Points on a hilly landscape, in no order, each with its height.
A climber steps from a point to the highest of its 2 nearest points, and stops where none of them is higher. Distance is the straight distance between rows; heights are no part of it.
z_144: [ 86 108 123  81 157  83 162 133 136 117 187 142 109 157 134 140  97  71
 139  75 124 156]  height 0.93
z_728: [139 155 143 129  84 135 106 159 100 141 154 155 115 171 117 106 148 144
 133 113 168 121]  height 1.70
z_411: [105 165 125 124 120  70 121  93 137 104 168 149  86 159 164 144 109 132
 100 105 131 121]  height 6.54
z_944: [133 122 103 105 148  89 144 160 140  78 157 172 112 152 121 142 124 114
 142  60 138 155]  height 4.48
z_318: [145  64 145 159 177 119 130 136 160 122  79 104 151 112  90 148 135  80
 158 124  97 139]  height 5.49
z_351: [122 162 151 107  93 175  92 119  97 164 115 102 135 142 129  99 140 149
 126 171 158 128]  height 2.42
z_84: [121 121 130 174 222  78 183 140 180  72 150 133  83 158 151 150  66  35
 138  28 129  97]  height 7.43
z_828: [126 118  89 134  57 202 127 129 108 153 172 145 131 122 127  73 171 187
 112 209 146 140]  height 4.64
z_448: [112 139 115 163 148 126 163 130 156 109 108 157 145 149 137 125 117 106
 138  49 104  89]  height 4.15
z_553: [ 90 134 118 139 128 131 133 117 130 142 120 107 173 146 128 122 112 118
 132 172 111  98]  height 4.56
z_671: [134  70  90 126 133 160 145 150 126 127  78 157 147 120 103 141 148 143
 116 158 122 110]  height 5.51
z_680: [127 161 152 144 175 102 135 120 155  75 127 116 135 159 172 138  84  85
 159  51 102 124]  height 7.30
z_888: [135 166 121 126  71 176 122 159 120 147 166 142 103 101 153 115 103 172
 127 102 106 140]  height 2.86
z_587: [133 151 132  84 124 127 121 160 106 131 102 145  91 111 139 103 182 120
 144 129 148 130]  height 5.77
z_267: [137 159 133 105  86 147  96 138 108 124 136  82 107 110 143  94 159 167
 145 164 100 158]  height 4.38
z_102: [107 124 121 134  91 146 116 191 118 139 122 103 114 133 153 122  87 156
 125 144  98 129]  height 7.15
z_605: [ 99 130 124 139 117 140 126 148 137 140  78 157 149 139 142 129 141 147
 114 126 106 123]  height 4.91
z_478: [131 150 125 114 187 107 148 145 141 100 139 152  78 167 154 147 111  80
 120  26 158 105]  height 7.40
z_21: [121 118 144 167 195 155 156  88 141 125  69 140 176  93 125 128 123  60
 135  77 134  86]  height 6.79
z_150: [117  99 132 118 135 106  90 124 139 141 112 140  88 118 152 160 114 162
  97 121 130 114]  height 1.36
z_222: [177 124 116 143 119 138 151  89 126 130 130 170 154  91 120 118 124 142
 153 159 100 104]  height 6.73
z_338: [127 129 133 108 155  96 135 132 170 127 145 147 145  98 130 144 116  75
 179 102 132 130]  height 5.87
z_182: [169  85 137 119 151 152 119 108 138 155 127 106 157 135  89 108 164 120
 150 185 146 116]  height 4.74
z_730: [152  96 105 158 142 174 164 116 149 160  74 130 164 134 127 143  89 110
 130 144 119 110]  height 6.11
z_592: [115 136 156 137 126  77 158 138 129 119 131 157 108 130 147 115  75 129
 129  68 111 143]  height 3.99
z_566: [114  98 133 104  94 172 139 135 114 169 103 132 152  87 120  67 190 188
  98 197 124 137]  height 4.53
z_790: [108 142 124 125  98 123 102 178  92 120 138 128  99 146 125 115 162 144
 109 190 146 105]  height 2.97
z_913: [ 94  94  92 120 124 122 136 124 103 139 115 122 120  95 123 109 116 142
 128  99  99 116]  height 3.82
z_122: [122 176 149  65 140  70 136 143 135 143 182 132  88 144 131 134 149 101
 129  60 142 145]  height 6.24
z_739: [ 98 152 116 116  49 181 101 186 108 134 163 137  52 101 156 100 170 182
  97 169 128 182]  height 5.35
z_131: [164 100 145 125 193 107 105 119 147 107 104 144 102 108 128 154  90  79
 158  81 128 117]  height 6.71
z_239: [117  94 126 110  87 120  84 151 118 136 159 160 136 107 113 141 156 161
 105 149 156 148]  height 0.54
z_607: [159 128 173 161 124 131 141 101 142 153 101 118 181 101 105 149 130 135
 135 116  95 144]  height 3.41
z_309: [ 75 122 124  80 134  82 142 155 119 120 183 142  75 154 157 106 106 124
 130  94 118 157]  height 0.99
z_443: [138 136 105 128  72 157 101 151 151 151 163 125 102 113 133  93 184 162
 122 192 141  88]  height 2.52
z_197: [114  75  86 135 112 133 154 163 124 136 121 166 125 131 109 108 149 136
 124 152 146 121]  height 5.27
z_430: [126 157 127 124 218  92 172 148 155  70 144 132  79 179 155 158  72  48
 116  25 162  95]  height 7.46
z_596: [107 162 119 125  51 205  92 177 104 146 135 139 112 105 136  93 183 192
  76 204 147 160]  height 4.67
z_58: [127 163 131  74 133 106  88 156  86 109 144 150  74 132 147 101 143 120
 131 132 161 131]  height 6.00
z_742: [123 113 135 109 136 116  61 117 147 119 144 105 100 133 127 162 124 140
 128 116 150 117]  height 1.50
z_600: [147 152 109  86 120  92 135 195 127  81 178 159  80 166 151 126 107 111
 140  64 128 150]  height 4.34
z_910: [152 109 121 114 155 152 116 126 119 115  76 132 155 138 106 131 154 109
 139 116 175 139]  height 6.39
z_687: [122 124 115 168 149  72 113 123 162  97 119  92 150 127 126 145  97 105
 140 107 137  87]  height 4.93
z_14: [103 125 147 111 103 124 109 156 140 142 159 147 160 120 114 161 130 131
 124  92 101 143]  height 5.95
z_472: [120 173 141 102 124  66 148 135 107 121 143 147  88 114 137 157 118 104
 133 117  89 124]  height 4.83
z_712: [134 169 163  95 151  76 148 154 138 103 197 178  95 157 140 158  84 108
 115  56 165 155]  height 7.20
z_8: [153 121 146 158 148  64 155 129 157 133 122 136 108 135 131 129  97 108
 148  67 125 155]  height 3.84
z_173: [111 123  91  96 102 133  92 153 125 129 133  92 117 113 117 120 174 160
 126 191 156 108]  height 2.75
z_243: [136 171 124  68  97  94 128 144 150 104 210 153  72 109 183 120  93 134
 142  88 102 166]  height 6.10
z_126: [106 185 149  85 116  91 131 125  87 137 180 147  84 143 151 119 134 138
 109  72 136 141]  height 6.41
z_865: [111 138 158 110 103 142 105 155 138 143 104 131 154 110 139 116 152 156
 121 155 108 129]  height 5.48
z_620: [148 103 132 139 148 123 129  85 152 138 106  86 129 125 127 169 107 124
 134 149  95 130]  height 5.12
z_258: [139 130 124 111 148 111 133 121  95 101 124 174 150 136 132 142 112  83
 143 142 131 142]  height 5.85
z_118: [143 162 109 129  97 137 138 168 119 125 139 156 100 132 139 122  97 149
 141  79 126  99]  height 3.16
z_441: [116 105 117 119 139  83 113 133 147 114 185 129 114 118 133 148  65 122
 137  91 165 130]  height 6.19
z_248: [116 125 129 110 186  86 170 166 154  90 136 143  92 167 167 113  83  52
 166  77 127 142]  height 5.65
z_296: [145 115 124 154 150 153 149 109 105 153  62  64 145 115 104 130 117 111
 127 188 119 119]  height 6.87
z_556: [104 112  91 132 116 124 128 148 105  84 175 148 150 161 106 159  79 120
 128  96 136 139]  height 7.71
z_489: [151 146 116 123 151 133 124 133 149 133 145 124 116 111 150 181  60  80
 146  83 141 113]  height 6.59
z_711: [139 126 107 134 131 177 122 127 157 142  96 139 124 127 163 151  90 125
 140 149 130 112]  height 5.86
z_341: [112  91 160 207 219 104 162  89 157  97 110 103 134 118 126 163 106  21
 139  65  83 129]  height 2.67
z_835: [121 136 134  83 107 114 133 129 122 140 144 116 126  85 130 132 133 120
 151 139  89 155]  height 5.10
z_945: [143 126 161 159 142  80 131 129 138 153 118 100 117 156 116 153 118 117
 136 103 129 135]  height 3.67
z_764: [ 70 169 121 109 134  80 134 158 129  99 170 149 137 140 149 152  82 104
 106  77 160 128]  height 0.80
z_4: [110 141 101 145  38 208 112 154 131 153 171 119  90 101 126  80 187 191
  85 228 156 176]  height 4.23
z_385: [121 100 129 114 102 133 135 160 102 175 133 123 102 141 106  85 144 150
 139 113 103 137]  height 3.70
z_210: [154 142 136 153  99 141 107 142 160 130  85  81 162 125 140 102 142 168
 142 177 146 149]  height 5.84
z_224: [123  72 131 144 146 136 110  86 159 135  74 105 149 134 129 104 152 172
 121 130 136 148]  height 3.38
z_655: [126 123 135 135 164 134 119 106 125 126 124  83 142 122 110 197 109  78
 151  84  80 105]  height 2.73
z_106: [117 135 134 157 157  58 151 116 165 111 168 124 116 136 153 144  47  87
 134  78 164 130]  height 6.31
z_45: [113 142 113 125 139 120 150 152 142 111 124 147 107 161 151 161 111  87
 137  75  86 100]  height 4.25
z_391: [128  96 112 126 107 142  81 155 142 123 104 119 107 119 137 150 135 195
  97 163 128 122]  height 1.13
z_953: [164 148 119 125 106 145 133 100 112 134 133 119 185 124  79 137 165 125
 140 151 129 144]  height 6.26
z_772: [146 103 175 183 189 158 131  88 152 112  51  85 227 114  85 150 156 103
 103 153 124  96]  height 4.63
z_81: [ 92 137 109 127 124  79 140 140 138 133 154  90 127 142 123 157  93 130
 124  66 115 147]  height 0.71
z_477: [112 174 154  94 120  96 121 210  98 108 174 168 109 162 149 131 125 109
 131 103 133  99]  height 1.40
z_713: [134 179 130  80 116 111 121 156 126  93 158 169 112 114 169 118 126 102
 141 114 175 123]  height 6.17
z_640: [137 141 150 128  77 159  85 128  96 144 143 140 136  69 105 126 188 199
  76 197 118 113]  height 6.77
z_235: [141 162 120  98 164 114 133 125 148  97 169 140 105 133 162 140  67  70
 161  89 134 137]  height 6.50
z_544: [128  93 143 122 132 143 102 121 138 111 130 145 174 100 116 134 126 144
 135 110 106 142]  height 6.57
z_457: [170 122 149 157 173 128 132  85 145 109  64 108 149  70 124 121 128 115
 148 103 121  98]  height 6.97
z_288: [ 82 138 132 106 161  73 137 149 131  77 135 155 147 112 150 142  98  92
 130  97 136 130]  height 0.83
z_2: [137 143 148 101 104 129 113 132  91 115 109 159 106 133 137 147 153 148
 125 175  98 161]  height 4.05
z_29: [118 126 119 131  67 144 122 192  99 142 126 112 117 121 119 116 173 172
 113 207 112 153]  height 3.36
z_611: [ 98 155 121 118  73 178  83 159  93 142 147 145  52 114 156 103 165 183
  80 138 126 129]  height 5.80
z_105: [110 126 123 166 167 115 158  92 131 112  99 126 184 139 103 124 144  67
 139 132 134  82]  height 4.79
z_700: [ 91 147 106 120  89 150 128 154 133 140 138 154 107 144 150 136 151 150
  95 145 105 107]  height 4.59
z_660: [107 118 113 142 145 111 130 104 112  98  95  85 144 159 126 131 111 115
 124  93 120 141]  height 4.76
z_392: [123 161 131 132  99 100 133 113 159 110 141 151 136 129 175 116  85 128
 150 142 135 140]  height 1.39
z_244: [114  95  88 100 132 114 148 135 115 137 143 139  88 111 135 119  88 139
 131  80 132 149]  height 3.69
z_665: [157 144 147 134  80 212 108 132 107 158 143 110 134  75  95 102 212 206
  73 243 127 126]  height 7.45
z_370: [138 183 122 135 111 108 122  89 117  89 127 117 135 167 145 151 123 128
 144 113 127 143]  height 6.96
z_796: [144 124 109 106 147 140 108 127 121 112 122 144 127 161 129 134 115 105
 156 117 162 164]  height 6.07
z_314: [105 115 118 149 173 100 155  93 123 130 143 104 104 152 126 140  88  74
 137 111 116  79]  height 4.72
z_523: [ 98 175 144  89  76 137  84 165 124 134 163 140  84 115 178 129 156 143
 106 193 126 149]  height 1.55
z_971: [112 109 127 106 130 110  97 168 116 129 159 163 132 116 133 156  70 128
 108 112 162 130]  height 6.29
z_831: [101 137 151 136 211  99 159  75 136  84 104 173 120 135 151 131 104  56
 129  58 140 116]  height 0.86
z_751: [115 154 138 112 128  85 112  68 115 108 172 130 112 151 144 138 112 119
 140  97 112 145]  height 6.72
z_791: [140  96 136 147 172 103 144  99 151 113  97 117 116 132 117 156 138  84
 154 120  93 153]  height 5.31
z_123: [130 153 139  97 179  94 144 143 116  91 182 182  79 181 147 166  67  95
 101  40 161 113]  height 7.32
z_459: [130 120  96 125  94  89 120 142 101  96 181 147 104 137 112 156  94 155
 117  95 120 147]  height 7.42
z_631: [118 143 117 124 114 125 139 116 110 175 165 140 106 121 144 142 103 120
 125 133 119  97]  height 1.97
z_97: [125 169 139 139  64 141  98 188 118 168 162 104  82 117 152 101 135 166
 125 144 153 142]  height 3.28
z_130: [113 103 178 142 181 118 141 132 129 137 100 125 163 116 113 148  97  66
 153  93 136 121]  height 6.44
z_495: [115  90 157 146 201  63 163 101 141  99 148 149  98 156 104 143 129  53
 145  77 123 103]  height 0.88
z_860: [104 122 110 177 167  98 156 112 141 101  96  63 151 125 128 145  87  97
 139  81 115 124]  height 4.85
z_958: [157 103 140 141 121 140 139 115 127 173  82 159 150 113  99 118 155 146
 109 152 166 120]  height 7.29
z_789: [153 109 135 147 151 159 121 102 120 142  70 121 185 124  89 150 157 142
 112 148 161 114]  height 6.81
z_206: [125 161 105  85 130 106 106 136 156 100 187 150  92 130 174 111 107 107
 161 115 132 154]  height 6.35
z_752: [108 127 142 107  89 168  88 142 103 112 113 145 146 122 147 108 155 177
 107 180  93 157]  height 4.71
z_567: [130 137 112 119 100 102 135 121 137 155 177 137  58 130 155 132 106 131
 136 158 112 120]  height 2.03
z_245: [118 112 156 103  82 137  72 181 111 155 157 132  91 119 121 125 158 173
  95 174 163 164]  height 0.21
z_634: [143  79 119 123 187 167 146  85 107 145  58  63 173 132  91 136 148 128
 118 202 121 123]  height 7.13
z_976: [159 130 105 126 111 175 109 125 153 146 114 140 115 147 135 169 142 145
 118 157 121 139]  height 5.38
z_573: [108 101 133 130 136 142  84  92 121  93 138 118 182 121 117 133 101 149
 124 132 105  95]  height 7.06
z_450: [146 121 143 137 122 107 120 115 140 164 136 102 121 128 119 109 129 137
 153 103 160 126]  height 3.42
z_776: [142 132 128 146 158 130 123  91 163 139 134 104 139 139 102 164 141  94
 145  91 125  92]  height 2.81
z_252: [106 152 129 125 169  75 157 107 136  74 145 179 122 112 166 136  93  82
 131  67 122  96]  height 0.85
z_996: [115 138 169 129 226  82 175 120 134 100 151 121  94 139 133 136  88  28
 141  27 129 152]  height 5.58
z_571: [101 119 114 132 119 129  94 121 135  85 163 130 165 161 133 140  89 141
 129 116 131 113]  height 7.41
z_985: [109 138 123  93  95 119 110 181 130 138 180 115 124 116 110 142 142 121
 154 103 106 140]  height 5.47
z_911: [152 151 138 145  94 104 146 164  99 153 113 110 126 159  94 114 139 132
 141 154 148 146]  height 2.89
z_898: [154 113 162 189 196 152 150  67 173 120  52  71 190 115 110 138 120  92
 139 160  95  89]  height 4.80
z_257: [149 133 116 117 110 136 153 125 105 134 124 178 137  94 114 126 144 111
 141 103 107 114]  height 6.95
z_388: [104  92 156 135 172 131 123 139 119 122  79 139 186 120 114 138 113  92
 129 151 129 101]  height 6.30
z_259: [103 118 141 149 194 114 147  81 137 115 118 107 144 100 121 177  90  54
 133  56  84 131]  height 2.69
z_462: [148 142 132 150 149 122 125 104 114 124 142 127 124 159 111 149 112  97
 144  53 129  97]  height 2.88
z_522: [129 127 138 115  79 137  95 145 132 148 203 147  80 124 146 100 155 152
 146 187 110 117]  height 2.32
z_361: [188 108 140 149 113 179 123 127 121 142  91 112 149  91 112 104 124 189
 118 166 125 110]  height 5.82
z_55: [129 133  98 108  92 205 113 108 117 156 150 143 145 117 135  86 139 172
 132 132 136 116]  height 4.57
z_89: [105 168 148  84 162  65 139 123 160 133 176 108  99 119 138 157 113  75
 127  64 108 130]  height 6.12
z_184: [131 100  95 108 128 168 100  89 164 140 117 101 143 107 146 112 137 152
 132 190 131 121]  height 5.28
z_273: [150 126 103 127  94 175 117 103 154 137 136  96 138 119 140  91 159 165
 142 201  83 122]  height 4.96
z_846: [136 123 113  98 103 161 141 141 109 155  91 109 137  85 119  85 188 155
 140 180 103 154]  height 5.00
z_425: [132 130 121 127 131 146 153  78  96 134 108 164 169 142 122 135 122 100
 127 169 119 143]  height 5.74
z_954: [125 119 141 137 137 124 137  79 130 152 114 162 174 148 108 159 163 113
 112 159 136 157]  height 5.57
z_38: [ 96 124 137 100 164 121  80 128 161 126 139 100 153 146 115 151 132  93
 142 109 158 118]  height 1.64
z_454: [126 142 110  86  87 152 135 142 109 145 126 153 103 105 137  95 197 151
 134 158 119 141]  height 5.44
z_186: [142 149 116 118  73 163 115 142 101 122 116 133 109  86 144 139 120 181
 118 130  84 139]  height 2.54
z_440: [106 128 124 118  97 120 112 203 111 130 133 133 117 113 127 138  99 146
 118 133 161 124]  height 6.60
z_609: [131 111  93  98 135 161 114 105 144 111  99 125 129  98 145 102 144 132
 146 143 137 135]  height 5.52
z_412: [106 129 123 108 127 142 101 120 134 139 141 110 182 148  95 133 165 105
 143 135 167 107]  height 1.76
z_400: [149 133 124 136  62 137 153 149 107 165 139 161 147  83 101 114 169 170
 109 176 134 127]  height 5.98
z_96: [126 124 145 127 180 110 150 153 106 112 109 131 106 156 148 112  69  63
 159  86 142 117]  height 5.71
z_902: [152 155 138 146  80 178  76 146 117 119 106  93 145 130 120  93 179 198
 105 199 164 143]  height 5.19
z_133: [ 97 116  96 147 169  94 180 113 131 105 114 142 117 149 128 152 109  71
 115  68 143 154]  height 4.62
z_777: [162 118 124 132  97 130 134 156 109 178 142  91 116 128  86 104 138 151
 147 130 140 136]  height 3.27
z_404: [127 119 129 143 118 133 159 131 132 148 112 116 157 174 107 105 141 112
 163 152 141 170]  height 2.53
z_565: [139 106 136 192 198 126 141  91 138  88  65 113 138 100 127 109 120  83
 147  78 121 102]  height 6.85
z_542: [165  97 126 130 105 172 147 117 133 156 102 141 181 119 107  98 172 175
 113 192 172 151]  height 6.47
z_416: [122 109 147 108 139 140 110 138 121 119  72 127 155 106 127 127 137 113
 130 185 113 102]  height 6.09
z_75: [ 87 139 130 120  94 102 133 127 148 149 171 146 127 113 163  95 108 144
 139 138 146 140]  height 1.29
z_582: [107 138 129 161 176 117 168  87 121 137 121 115 139 147 130 101 117  69
 160 117 136  66]  height 4.73
z_684: [155 122 154 159 134 140 123 105 149 144  65  88 204 116 119  82 151 164
 135 163 157 147]  height 7.31
z_142: [101 134 147 145  95 112 139 126  99 149 104 120 117 152 140 119 124 165
 101 108 101 119]  height 4.51
z_920: [109 114 105 135 131 124 137 117 149 107 115 124 133  97 150 109  85 127
 144  88  79 107]  height 3.93
z_966: [168 118 177 177 162 158 150  85 142 138  98  85 226 132  71 122 157 138
 116 186 115 100]  height 4.33
z_199: [103 161 147 100 134  75 123 154 174 134 163 121 120  97 155 149 123  98
 141  99 130 131]  height 6.01
z_964: [141 117 118 111  84 174  90 134 132 143 141 151 104 146 130 151 184 170
 104 186 114 138]  height 4.69
z_873: [106 177  99  92  94 112 127 143 121 144 173 154  73 150 163 147 140 129
  95 136 168 151]  height 1.82
z_698: [183 100 135 149 146 177 139  90 121 143 100 130 165 108 120 115  90 139
 140 170 110 115]  height 6.42
z_479: [149 167 125 139  96 127 118 151 127 109 132 161 114 145 172 144  91 142
 125 149 155 138]  height 1.54
z_397: [135 165 143 149 182  90 194 110 112 108 119 135 105 121 136 132  73  69
 144  26 123 146]  height 5.55
z_431: [129 144 116 117 120  94 148 138 105 112 140 114 126 102 108 148 114 104
 162 129  68 129]  height 4.92
z_786: [156 106 135 173 208 115 112 114 156  90 100 126 117  90 109 151 112  59
 163  55 136 102]  height 6.78
z_721: [169 149 148 139  93 193  99 156 107 151 114  93 148 109 107  91 183 221
  69 252 163 124]  height 6.58
z_900: [133 123 105 125  84 133 121 115  77 116 163 162 118 129 129 120 105 156
 125 117 127 146]  height 7.05
z_359: [126 140 106  99  82 183 111 155 100 139 151 154 101 135 134  60 170 163
 139 134 140 117]  height 5.02
z_323: [109 171 142 100 156  97 138 104  98 133 173 122  88 145 135 134  83 119
 117  56 127 143]  height 6.56
z_382: [149 134 130 124 144 122 151  93 125 124  85 137 132 108 114 102 138 110
 156  99 123 118]  height 7.16
z_95: [122  99 163 174 198 143 139 111 112 121  69  86 186 132  91 126 106  61
 149 111 142 125]  height 6.53
z_819: [130 162 146 126  54 143  96 146  97 150 183 156 118  79 111 106 180 171
 103 180 141 121]  height 6.36
z_511: [141 102 112 127  84 140 122 137 130 143 173 142  92 126 133 119 110 149
 137 191  93 137]  height 2.15
z_464: [134 181 138 134  44 158  85 154 119 142 166  89  87  96 131  97 168 185
 135 172 120 160]  height 3.81
z_921: [121 132 119 133 116 122 170 139 123 152 103 125 112 158 143 115 130 112
 151 105 133 172]  height 2.27
z_260: [106 147 165 148 107  75 144 151 106 126 122 161 108 150 135 145 116 152
 110 103 113 142]  height 4.20
z_734: [107  95 132 108 102 162 117 120 120 176  93 101 117  91 137  94 147 204
  95 187 115 122]  height 4.18
z_52: [102 110 109 147 130 122 159 125 112 148 123  92 141 155 113 131  93  94
 149 129  93  92]  height 4.65
z_223: [175  63 139 154 185 146 142  90 143 125  60 100 177 115  67 120 174 135
 124 156 108 102]  height 6.08
z_829: [123 151 115 151 144  46 136  98 165  90 160 130  99 150 160 142 100 108
 132 108 154 130]  height 6.40
z_779: [104 167 107  87 113 120 134 135 137 175 183 119  94 142 147 155 111 110
 115  97 138 131]  height 1.90
z_515: [151 107 106 139  69 197 131 141 128 163 124 125 156 111 111  90 159 203
  90 203 169 165]  height 5.41
z_94: [153  73 168 146 133 128 111 147 142 159 107  85 163 131  86  96 146 152
 138 189 140 134]  height 4.21
z_864: [128 105  87 141 117  91 131 131 123 113 119 157 120 132 123 137 132 123
 126 138 147  92]  height 5.11
z_896: [153 106 133 143  78 171 127 160 105 145 116  89 135 135 103 135 145 169
 120 219  80 131]  height 3.94
z_689: [140 164 142 109  82 143 137 119  73 146 140 144 132 110 111 129 143 138
 111 193 105 169]  height 3.73
z_498: [123  97 116 118 102 111  88 152 134 110 136 141  98 118 132 106 131 180
 113 132 151 159]  height 0.81
z_965: [ 70 127  87 143 152  92 162 100 139 103  78 129 142 144 135 137 137 108
 113  92 132 143]  height 4.66
z_156: [141 191 127 115  83 133 109 158 115 137 150 159  78 132 173 144 145 146
 110 170 168 138]  height 1.71
z_342: [ 86 114 146 101 123 119 115 151 142 147 158 157 105 143 158 108 122 128
 146 131 120 155]  height 1.14
z_87: [139 158 127 143  79 129  83 133 139 109 111 105 134 147 155  99 155 175
 126 158 160 149]  height 4.70
z_628: [129 163 146 112 107  57 136 168 137  90 195 138 101 173 140 137 106 120
 137  98 112 160]  height 4.14
z_62: [ 98 150  96 119 105 141 140 147 152 121 150 150 118 169 154 146 122 123
 132 116  97 120]  height 4.39
z_451: [139 106 121  99  99 210  92 126 128 160 125 118 116 117 122 117 195 180
  98 206 107 139]  height 4.03
z_415: [163  91 169 130 130 156 104 123 152 149  89  70 190 128  89  90 179 200
 122 183 145 133]  height 5.45
z_488: [132 181 149 150 146 110 130  82 134  89 106 119 142 134 159 133 103  92
 150  85 118 144]  height 7.18
z_895: [124 149 107 132  66 142 102 122  96 119 142 167  74 122 151 119 183 200
  75 155 136 147]  height 6.27
z_358: [128 121 113 119  94 126 139 170 123 136 154 154  87 135 148 123  89 159
 130  53 132 157]  height 3.45
z_572: [114 142 125 160 131 127 147 124 149 127 102 118 153 103 131 137 117 123
 124  74 101  72]  height 4.04
z_673: [154 106 116 134  90 189 106 110 108 154 130  93 163 123  82 136 170 218
  92 172 114 136]  height 6.32
z_17: [113 157 131 127 108 181  94 137 111 139 110  87 185 162 118 113 158 138
 114 144 171 118]  height 2.05
z_750: [121 145 149 156 200  68 166 123 163  68 158 124 117 153 153 159  82  41
 149  68 111  96]  height 7.39
z_11: [109 119 145 173 233  75 161  70 135  75 124 144 118 151 128 154 122  24
 133  63 144 124]  height 0.87
z_436: [116  93 135 132 129 143 119 101 126 172  72 114 122 133 131 123 139 185
  90 144 133 144]  height 3.79
z_534: [120 111 122 152 103 137 136 124 102 147 117 105 139 142 110 134 135 154
 113 197 108 121]  height 4.35
z_61: [137 129 121  93 101 134 109  92 130 137 145 105 108  89 131 112 157 160
 140 169  84 157]  height 4.82
z_617: [122  95  93 169 137 107 142 106 140 106 132 129 156 138 113 153  94 113
 129 131 151  93]  height 5.01
z_175: [142 129 153 115 108 161 104 142 101 151 119 152 125 168 134 108 145 147
 120 156 164 136]  height 2.04
z_514: [134 143 129 123 123 122 117 172 117 112 164 163 138 157 118 147 130 107
 140 102 164 100]  height 1.49
z_166: [147 164 117 140 101 125 119 109 119 102 144 123 168 124 120 147 124 129
 150 145 119 135]  height 6.66
z_862: [177  88 116 124 159 168 110  72 153 141 103 107 159 118 116 115 161 151
 116 201 146 101]  height 5.04
z_348: [106 101  98 120  86 173 125 116 113 173 118 123 132 140 106  85 155 168
 112 120 124 128]  height 4.17
z_837: [156 110 140 166 164 132 137  46 160 149  88  89 165 119 123 143 128 116
 133 189 112 100]  height 4.94
z_215: [141 153 129 139 122 124 134 119 125 118 166 148  93 148 137 127  94 140
 136  49 135  75]  height 2.99
z_230: [136  64 103 151 150 125 120 102 169 126  89 127 130 123 105 119 142 149
 143  95 123 121]  height 3.04
z_487: [167 130 114 148  95 205 104 140 115 132 101  79 173 111 110 132 135 209
 103 181 124 117]  height 5.09
z_832: [119 132 161  84 165 110 112 163 101 109 135 136  97 147 149 113 103 104
 152  99 149 121]  height 5.81
z_670: [139 167 121 111 140  86 178 125 114 143 141 148  74 125 128 157 118  72
 138  85 120 134]  height 4.75
z_226: [133 116 130 125 109 130 120  79 102 129 139 144 151 138 103 137 176 149
 111 170 146 158]  height 5.83
z_927: [181  80 133 161 172 171 143  82 132 151  91 102 194 121  56 147 165 124
 125 135 147 107]  height 6.43
z_718: [145  86  99 133 129 176 145 108 131 153  91  86 188 105  72 134 168 191
  84 195 120 125]  height 7.54
z_878: [134 174 158 139  64 168  97 150 123 180 132 118 104 128 154  85 138 184
 116 186 147 111]  height 2.84
z_548: [ 92 116 139 104 188 103 138 112 130 135 148 150 115 163 123 136 130  68
 141  77 128 128]  height 0.90
z_509: [125 105 102 124 165  91 147 130 140  97 121 175 126 115 128 148 105 106
 136  52 162 167]  height 4.58
z_975: [157  89 106 102 117 196 117 112  97 142 113 130 146  89 104 128 163 163
 107 196  94 121]  height 3.57
z_972: [ 86 167 102 121 149  72 162 155 157  99 167 122 106 144 153 144  85 109
 109  42 118 125]  height 0.78
z_434: [157  83  96 148 167 151 172  87 121 146  91  72 187 107  74 126 149 152
  95 207 131 118]  height 7.38
z_813: [149 108 154 162 164 125 158 115 102 140  66  77 171 134  88 110 112 100
 148 146 136 118]  height 6.67
z_539: [127 151 113 133  71 130 109 115  87 137 171 143  90 119 136 122 132 179
 100 151 132 163]  height 6.68
z_283: [151  98 171 157 137 147 142 100 156 153  93 109 199 130 108 120 150 151
 125 166  85 118]  height 3.89
z_825: [120 107 119 165 129 114 146 113 150 107 107 118 199 144 104 132 147 118
 122 154 133 101]  height 4.89
z_10: [112 120 134 112 207  84 185 159 134  99 126 143  80 160 155 146  76  56
 132  38 140 169]  height 5.61
z_889: [158  60 148 178 185 145 149 110 163 140  49 111 136 124  91 131 147 112
 139 126  91 111]  height 5.76
z_15: [151  95 110 111 156 162 126 128 147 131  61 148 138 110 138 125 158 120
 139 163 115 114]  height 5.79

Call two points neighbours if one is among the 2 nearest of the other. Go from one point of each pair to the other, from neighbour to neighbour, staying as high as possible. Name the lowest point that can't be avoided.
z_382, z_556 -> z_61
z_430, z_958 -> z_954
z_430, z_102 -> z_441
z_684, z_665 -> z_87

For each start below, name the point where the climber stops.
z_341 -> z_865
z_888 -> z_865
z_283 -> z_958
z_862 -> z_718
z_509 -> z_718
z_273 -> z_718
